Each row is a point on a landscape with many valleys, with its height.
From any point a ball takes the steepest step (drop divided by distance) to one of its 2 nearest points. It stops when none of these is lower. Distance is the straight distance between rows; heights are no part of it.
tano (h 787): [  6 -19  21   6   4   3  18   8 -14  -3  -2  -1   6 -14  49   6  14 -10
 -12 -14]
kagog (h 513): [ 17  -9  31  24  16  10 -16  24 -19  -3  -2  -3  16  -7  44  36  16  10
  -2  15]
zuzan (h 206): [ 14  -6  -2  -1   8  15   8  -8 -22  12 -12  13   9  11   7  18  -2  24
   2  -2]
Vetov (h 263): [ -2   8 -25   1 -19  -5 -11 -17  -1   5  -4  12 -24  11 -20   8   3  27
 -11   9]
ridi (h 401): [ -6  10   4  -3  23  11  49  22  26  27  10 -11  46  -7 -11 -23   6 -29
  18   2]
sezat (h 352): [-14   5 -21  -4  13  10  -1  19  20 -10   5 -11  -4  30 -25  -3 -17   8
  10  -3]
tofo (h 745): [ -5  -5   9 -37  15   7 -21 -34 -19 -22 -12  -2   5  29 -37  16 -25   7
  37 -36]
fipib (h 412): [ -2  22  15   2   0  10  25  -8  -9 -25  -7  -9 -16   0  -5 -17 -30 -38
 -18   2]
Zub (h 600): [-12   2   3  -8 -33 -15  -2   4  17   0  -1  13  -1  12  -6 -14  12  -3
  -4  13]
mazo (h 397): [  4  -6   6 -22   3   6 -20   1  -6 -32 -13   2 -10  15  18  14 -10  12
   1 -10]
kov (h 680): [ 27 -29 -15  -2 -24   3   5 -29 -18  13  -8  -8   6 -17 -12  -6  -7 -12
   2  -8]
pakaz (h 408): [-22  -1 -22 -18  12  -6  -9  16  22 -17  10   6 -22  25   0  -1   7  33
   0   1]
rores (h 666): [ 28 -26  10  -7 -38 -16 -29 -35 -19   8  10  -5  -1 -43 -31 -28  -7 -11
  18   8]
kog (h 694): [ -2  25   2  25   8   8   7  23  -4  -2   6  -4   7  -1   0  13   0 -10
  -1  18]
guti (h 877): [-16  28  20 -13 -11   4  -3   3  -3 -22  -9   6  -4  26 -19  -5 -10 -10
  -6   5]
ger (h 339): [-21   6  18   1   2   5   5  30  13 -33   5 -15  -5   7   2  -9  -7 -34
  -8   0]
Niti (h 215): [ -4  19   1   3 -13 -21 -17  -5  -2  12  -7  23 -11   1  -1   2   7  28
 -19  11]
fiz (h 324): [-15  30   6  23  41  -9  22  16   9  26  10  21  12   5   9   7  10  20
   1  11]
Kofuv (h 493): [ -4 -13 -13   2 -40  -5  -2  11  10 -11  -5  -8  -9   7  16  10   7 -12
 -24   3]
zovig (h 755): [  5 -20   6  -8 -14 -15  -4  -1   0  -5   2  -7  -1 -20  46   1  18  10
 -14 -11]
dum (h 461): [-22 -19  -6 -16  -6 -18  -7  21  35 -10  12   8  -7  10   5 -13  19  21
  13  -3]
dudol (h 722): [ 14 -36   0 -22 -28 -10 -26  -8  -3 -12 -11  -7 -22 -14  28   1  14  13
 -15  -9]
fus (h 718): [ 1 27 21 41 20 15  2 33 -7 11  6 -6 31  7 11 23 15 -9 -4 13]
goker (h 757): [-14  -1  -3 -42   8   8  -1 -20  -4 -28 -10   8   0  31 -29   0 -23   3
  16 -23]
zot (h 390): [  1  14  -4  10  17  21 -15  25 -17 -20  -2   5  -2  38   6  30  -2  18
 -15   7]
mik (h 645): [ 12 -37  -3 -12 -55 -14  -4 -21  10   3   7  -4  16 -28  -6 -30  10 -25
   6  -1]
nunog (h 329): [  7 -11  -8 -18  -6   8 -19 -15 -11 -12  -8  10 -35  16  10  20  -6  35
  -6  -5]
kife (h 737): [  7 -10  22 -41  -3  -1 -31 -36 -39  -7 -20   5   6  10 -33  17 -13   1
  42 -33]
Komo (h 456): [ -4  -6   1   6   4  13  41  12  14   8   3 -12  37  -5 -12 -21 -11 -43
   1  -7]
zoteb (h 857): [ 15 -25 -31  18   5   7  21  11  11  10   3  -8 -23 -24  13   3   5  -8
  -7  -4]
Sulo (h 159): [-10  37  22   6  -3 -25   0 -24 -13  17  -1  30   4  -2  15  -1  12  27
  -6  10]
rore (h 310): [ -3 -20 -23 -14  35  13  28   6  16  20   8  -3   2  -1  -1 -17   6   4
   8 -14]
kar (h 720): [  1 -39  -9 -34  17   6  -5 -14   2  13 -11  -1  17  18 -16  -8   2  22
  45 -24]
gon (h 291): [  8 -13 -12 -23 -14  -1 -17 -28 -11   7  -9   9 -21  12 -18  14   4  28
   1 -10]
Budol (h 546): [  2   3  -5  13 -29  -7   0  29  18   1  -1  -9  12  -3   4  12  21   3
  -7   8]
Gipo (h 589): [ 14 -18   4  -6   2 -30 -46   6  13   9  13 -15 -18 -47  15 -17  13  20
  21  10]
zer (h 754): [  0  40  40  22  14  15  12  23 -19  -8  -2   7  36  22  22  26   8 -17
 -15  19]
Ladon (h 527): [-24  14  22 -30   2   6  20  -7  -7 -21  -9  -8  38  23 -14 -12 -16 -41
   1 -19]
Fibi (h 216): [ -6  49  14   2  20  22   4  -9 -19  11  -2  33  24  40  -3  30  -3  23
 -10   7]
benak (h 298): [ -4  35   6  16  32  26 -19  14 -11  -2   0  19  24  32   7  36  -1  19
  -6  18]
mipad (h 838): [-11  23  41  -4 -19  -5 -20   9  -4 -17  -9  -3  10  25  -4   0   0 -24
  -9  25]
nudip (h 727): [  0 -40  -8 -18   9 -10  37  -2  14  11  18  -2  20 -25   4 -26  11 -10
  27 -13]
ped (h 866): [ 15 -12 -28  24  21  10  25   9  20  18  10 -20  -3 -23 -10  -2   3 -15
   2  -1]
kikas (h 217): [ -6 -10   2   0  14   9  18  31  20 -22   3 -19   5   8  11   4  -1 -15
  -1  -5]
mepi (h 673): [ 39 -32   1  -7 -33  -4 -25 -38 -23   6 -11 -18  -6 -32 -13  -3  -3 -11
   9  -8]
Rurek (h 699): [ 26 -41 -10   0 -22   1 -15 -11 -15   5  -3 -12 -13 -15  19   6   7  23
 -13 -11]
reb (h 510): [ -1   1 -25   6 -28 -11 -11  -4  12 -10   5 -12 -34  -9 -21 -19 -16 -25
 -14  10]
zume (h 503): [-21 -12  -4   9   3 -25 -11  16  29  -5  14  -5 -24 -14  10 -13  15  13
   6   8]
besu (h 789): [-16  11   0 -37  24  24  11   0   6 -33  -3  10  -4  41  -8   8 -14  -1
  -5 -24]
tobuz (h 820): [ 11 -36   4  13   5  17  36  21  -2  -9   0 -15   6 -20  35   7   4 -23
 -11 -22]
bop (h 629): [  2 -20  -2 -12 -38 -12   7 -12   1   9  -4   9  12 -13  -8 -16  20  -2
  -5  -1]
rako (h 623): [-13  31 -16   4  -5   4  31  -3  14  28  -1  20  22   7 -14 -17   8  -3
  -6   5]
Bigu (h 728): [  6 -22  16 -42   9   0 -16 -25 -19   7 -14   6   9  11 -12   4  -8  18
  45 -25]
lufi (h 460): [  4   0  26 -12   6  -1 -24   3 -15  -2  -7  -2  -7   5  16  11   6  23
   5   8]
vakis (h 448): [-27  11  25 -13  -7   2  13   9  14 -31  -1 -19  23  13  -7 -20  -8 -52
   7  -2]
Gep (h 798): [-11  29  45  10 -15   1 -10  15  -7  -5  -2  11  22  17  21  18  13 -13
 -16  19]
maki (h 354): [-19  18 -14  10  12 -19 -21   8  17  -6   7   5 -24  14  -5   1   3  33
  -6  10]
Dumis (h 695): [ -4 -28 -14 -17  -4   6  15 -15   0  -1  -3   0   0  -7 -10 -19  -6 -21
  14 -19]
Sadef (h 657): [ 15 -40   9 -24 -35 -22 -21 -30  -1  -2  13  -7   7 -43  -7 -29   2  -8
  18  -5]
Suru (h 359): [ -3  25 -17  30  -8  12 -12  17  -6  -7  -6   7  -4  20   5  31   3  14
 -19   7]
robuk (h 338): [ 10  13  21   4 -16   8   2 -14 -19 -12  -6  -6 -20  -8  -3  -2 -20 -26
 -27   1]
bet (h 843): [ 19 -24 -29  22   6  19  36  14  -2   8  -4 -11   1 -17  31   7   1  -9
 -17 -21]
kepeg (h 398): [  0  32   1  22  26   9   5  -2 -17   6   0  15  -3  11  15  23 -10  18
 -16   1]
ret (h 362): [ -7  27 -15  22  32  13  15  17   3  14   0  20   6   6  14  25   9  23
  -5   5]
taso (h 383): [  5  27 -18   3  30  23   9  10   5  -6   5  -6  -6  20 -14   9 -26   0
  -5   1]
napu (h 293): [  0  43   1   4  23  28   8  17   5 -14  -1   4  27  24 -17   7 -16  -6
 -10   6]
kepin (h 167): [  8  27  13   3   8  22  14 -14 -26  15 -10  27  14  26 -14  16  -7  13
  -3  -2]
Dugip (h 640): [ -5  13  -7   5  -4  -6  20 -24  -2  32   4  14  -1   2 -22 -14  -5   6
   1   9]
fide (h 473): [ -5   3  -6   1 -14   6   8  -1   3 -16   0 -15 -12 -12 -23 -15 -25 -47
  -6   9]
Vike (h 842): [-19  21   0 -15   2   9   0   5   5 -26  -3  14 -18  40   2   7   1   6
 -16  -7]
Bem (h 420): [ -1  -4   6  -4 -32   6  -3 -10  -9 -25 -13   0  -7   5  12   0  -2 -19
 -22   4]
Ripod (h 587): [-11  13 -46  31   5  -4  18   8  29   9  20  -8 -30 -18 -12 -18   2 -17
 -16   4]
zifut (h 570): [ -8  12   7  19 -41 -14 -16  12   1   7   4  -4  13   8   2   2  14  -3
   0  21]
Nef (h 719): [ 15 -43  -8 -21  11 -12  27 -31 -12  14   5  -6  19 -24   5 -30  -6 -15
  23 -25]
Nofa (h 602): [-14  21   0 -23 -17  14  21  -5   6  21  -5  21  32  25 -20  -5  11   5
  -2  -7]
dup (h 627): [  0  20 -31  48  -2  -4  16  12  16  -1  10  -8 -35 -27   6   4   1  -5
 -29   9]
gose (h 687): [ 32 -36 -18   5  -6  -3  11 -10  -8  24  -5  -7  -7 -21   1   0  -2  16
   0  -5]
gezo (h 303): [ -2 -13 -34 -12  15  16   1  21  12  12  -2  -2   7  23 -13   7  -8  10
   4  -9]
Koze (h 355): [-8  2 -6  0 31  5 37 19 25 26 20  1 24 -3 -1 -7 10 -4 20 -7]
mimu (h 545): [-17 -12 -26  15   8 -12   6  14  40   4  21 -14 -31 -21  -9 -27   7  -5
   5  10]
fek (h 576): [ 13 -27 -19  14   4 -24 -19  -2  13  15  17  -9 -21 -57  18  -8  17  18
  10  -2]
patak (h 282): [-29  34   7  24  13 -17  27  -9   5  28  11  26  15  -5  24   1  15  13
  -3  14]
Dur (h 566): [ 19 -28 -17  19 -13 -26 -17  -5   7  28  16  -1 -13 -27  -3 -13  14  18
   7   7]
vadu (h 641): [ 27  -1  47  -5  -6   0 -33  -2 -33 -12 -20 -18   0 -18  26  15  -5 -18
   5   5]
nabu (h 653): [  3  13  13  -1   5  -6   0 -18 -12   7   3   0   1  -5 -34 -19 -14  -8
  11  18]
gili (h 306): [ -6  22 -13  11  -8  -5 -15   7  10  -6  -6   3 -11  30 -12  17   0  21
  -2   6]
feveb (h 667): [  0   4   9   2   0  -9 -18 -14  -8  -1   0  -8 -31 -18 -28 -17 -23 -16
  14  10]
riz (h 619): [ 14   2  38   3   9 -18 -44  -8 -28 -11  -8  -7  -7 -34  28   5  -2   3
  -2  11]
lolup (h 251): [  1 -17  -9   5   3  10   9   3   5  10  -9  -6  -1  12  -2  -2   5   7
  -1   0]
kimat (h 663): [ -3  17 -18  31   8   8  23  17   5  -5   2  -9 -18  -5   4   4  -5 -10
 -17   3]
doro (h 603): [ 18 -12  30  -7   7 -23 -45  -2  -8   8   1  -5  -8 -41  22  -4   6  24
  14  13]
pudis (h 492): [  7  -9  27   4  19  -6 -35  18 -11   6  -1  -5   8 -11  26  20  14  12
  10  14]
pep (h 578): [-14  13   9 -23 -18   0  20  -6   8  -3  -9  14  33  23 -12 -11  -2 -21
   7 -10]
bedif (h 537): [ -3   4 -25  16 -16 -20 -23  -6  14   3  13 -11 -37 -22 -16 -15  -2   5
  -7  10]
bivak (h 406): [  0  30  13  11  35  37  -6  31 -12  -5   0   3  32  33 -12  29 -10   1
   3  10]
sevi (h 710): [  1 -31 -10 -25  16   7  13 -16  -5   2  -4   1  18  12   7   1  -3   2
  18 -21]
Nogo (h 684): [ 20 -12  13  -3 -17 -15 -44 -14  -4 -15   0 -15 -40 -24 -18 -11 -24 -13
   1   2]
vas (h 221): [-22  41  28  18  17 -20   3  -1  -3   8   2  26   3  11  31   7   9  21
 -12  17]
zez (h 556): [  5  -8 -33  28  -5 -34 -16 -21   8  17   8  -4 -32 -33 -14  -3  12  27
  -1   6]
Toso (h 709): [  5 -43 -28 -13   8   5  36 -23  -1  -2  -2 -11   5 -24  -8 -32 -12 -34
   9 -22]

Where does a ball stop that starts at each point below?
riz | robuk
mipad | gili
Rurek | robuk
Ripod | gili
Vike | Dumis
bop | robuk
feveb | kikas

Call two points neighbours if one is among the 2 nearest of the other. Go from one point of each pair to the other, from neighbour to neighbour, staying as low as possible. Name the highest point that can't be avoided.
napu and kikas | taso
kikas and gili | zot
kepin and kikas | lolup
